A landscape with many valleys, sampled at points; each row gives a point and its height.
A ball rolls from a point to the lowest of its 5 nearest points, and stops where none of them is lower. Distance is the straight distance between rows; heights are no part of it.
J154 height 61.9: [-21   1   1  19  -2  -2   2 -13]
J565 height 59.7: [-19   0  10   2   4  -2 -12 -12]
J326 height 26.2: [  2   5  14 -36   9 -16   5   9]
J183 height 21.6: [ -3 -12 -28  42 -16  20 -18  23]
J908 height 23.2: [ -7  -1  15   8 -23   5   9 -15]
J382 height 33.2: [ -6   9 -34  -5 -12   8 -25 -16]
J799 height 33.3: [ -4  -4   6  36 -22  24  30   3]
J659 height 7.7: [ 22 -20  43  11  12  -2  21   4]
J970 height 18.6: [-23   1 -33  27 -28   2 -27  36]
J328 height 14.5: [  3 -27  37  24   2  13  26 -20]
J23 height 18.8: [-21  15 -46   5 -18  -1 -12  16]
J286 height 56.8: [-11   5   9  -7  15   0 -18  -5]
J997 height 37.2: [ -1   5   4 -28  25   4 -23   6]
J899 height 32.3: [ 37  -6  28 -26  31 -31  20 -39]
J442 height 10.6: [ 19   1  26 -20  -8   1  -2  10]
J959 height 17.2: [-25  22 -40 -13 -12 -14 -32  -8]
J437 height 37.0: [ -2  28 -16 -55   6   4 -34   9]
J431 height 50.7: [-24   2  -2  29  -7   6  16   1]
J627 height 26.4: [  0  24 -21 -70   8  -1 -29   3]
J114 height 22.8: [-24   3 -35  19 -20  -5 -27  35]
J144 height 46.2: [-15   2 -21  35   5  11  10   8]
J371 height 8.8: [24 -9 30 -2 -1 10  5  0]
J38 height 9.4: [  9  -4  29  -2 -14   8  -8  -2]
J78 height 5.8: [ 13 -23  47  17  10  -3  17  -4]
J528 height 20.2: [ 26  -9  38  -9  17 -22  40   3]
J10 height 5.2: [ 12  14 -23 -77  14 -10 -30 -14]
J572 height 14.4: [  4 -19  26  22 -19  19  19 -19]
J68 height 19.2: [  1   2  28 -24  -3  -9  -2  10]
J666 height 27.1: [ 24  -4  37 -18  20 -32  42 -16]
J587 height 38.0: [-17   7   2  36 -23   4  26   7]
J402 height 30.2: [ -7   5  22 -11   0  -6 -13  -2]
J604 height 31.3: [ 27   4  10 -47  -1 -27   9 -23]
J930 height 45.5: [ -6  10 -23 -14  -2  12 -34 -16]
J634 height 47.9: [ -7   5  10 -19  22   0 -23   2]
J473 height 11.4: [ 19 -14  48   3  16 -13  29   5]
J864 height 18.9: [-33   9 -45   7  -8  -9 -19  25]
J257 height 35.9: [ -9   0 -19  41   6  12   5  17]
J715 height 14.7: [  3  -5  11  65 -27  23  29  13]
J577 height 35.7: [-21   6  13  10 -12   0   0 -14]
J404 height 31.2: [ 31   0  40 -19  15 -40  24 -34]
J237 height 60.7: [-12   3 -36  17   4  13  -1  -6]
J534 height 21.9: [  1 -26  24  31  -8  22  33 -19]
J810 height 26.5: [-10  16 -42   0 -17   6 -10  -3]
J31 height 25.6: [ -1   1   8  57 -35  13  20  15]
J872 height 30.5: [-38  -7 -43  28  -2  -3 -39  39]
J903 height 23.1: [ 38  -6  20 -28  25 -22  24 -27]
J278 height 16.8: [ 33  -9  21 -22  27 -19  30 -14]
J545 height 39.5: [-18   3  -2  41  -6   1  18  18]
J25 height 31.7: [-14   4   8  24 -23   8  21  -2]
J464 height 24.1: [-27   6 -45  14   1  -7 -24  34]
J377 height 25.2: [ 15   4   1 -58   8 -32   5 -13]
J491 height 71.6: [-21   0 -20  20   6   8   5  -6]
J989 height 21.7: [ -6   3 -38  26 -25  10  -9  25]
J107 height 25.9: [ -1  -3 -34  40 -10  17  -8  21]
J354 height 8.4: [ 25 -16  34  -3  12   4  13   3]
J884 height 18.7: [ -2  -8  16  15 -27  11  19 -22]
J978 height 18.1: [ 33  -2  18 -30   7  -5  19  -5]
J209 height 56.9: [ -8   4 -29   6   0  12 -19 -17]
J21 height 28.5: [  2  16 -15 -53  18   5 -23   6]
J233 height 14.1: [ 42   0  14 -39  12 -20   9 -27]
J633 height 29.0: [-16  -2   4  60 -29   5  13  21]
J116 height 14.6: [-27  16 -50   2  -8 -11 -16   6]
J943 height 27.3: [-38  -9 -39  32 -13   2 -36  32]
J315 height 21.5: [ 13   1 -12 -55  32 -12 -13  -4]
J670 height 64.8: [ -1   4   0  -9  16  12 -28 -11]
J668 height 11.8: [-16 -10 -32  36 -35   6 -26  32]
J878 height 20.7: [  8   7 -16 -63  28   1 -14  -7]
J912 height 23.0: [ 34  -5  31 -22  21 -31  30 -25]
J467 height 48.9: [  4  23 -11 -29   4  13 -38  -4]
J463 height 9.7: [ 11 -29  42  21  -1  14  18 -13]
J239 height 10.7: [ 24 -11  33  -7  23  -9  27   5]
J427 height 41.8: [  2  19 -13 -39   8  14 -36   3]
J574 height 74.5: [ -8   2  -5  -3  13   7 -20 -14]
J770 height 15.9: [ 23  -1  16 -31  -4  -8  15   4]
J888 height 13.0: [ 28  -9  27 -14  20 -10  33  -4]
J301 height 23.6: [  0 -18  17  33 -12  24  30 -15]
J424 height 34.1: [-16  -4  -8  55  -6   7   7  21]
J847 height 28.2: [  0   6  -3 -37  29   4 -17   4]
J101 height 30.0: [ -6  10 -40  16 -15   8  -4  10]
J570 height 72.1: [-20   0  -2  10   6   3  -6 -16]

Two balls start at each pair of points below. Name the first point that both come to, or write -.
J572 and J545 | -
J670 and J467 | J878
J634 and J382 | -

For each start below, name the point where the ball stops.
J427 | J10
J424 | J715
J107 | J668
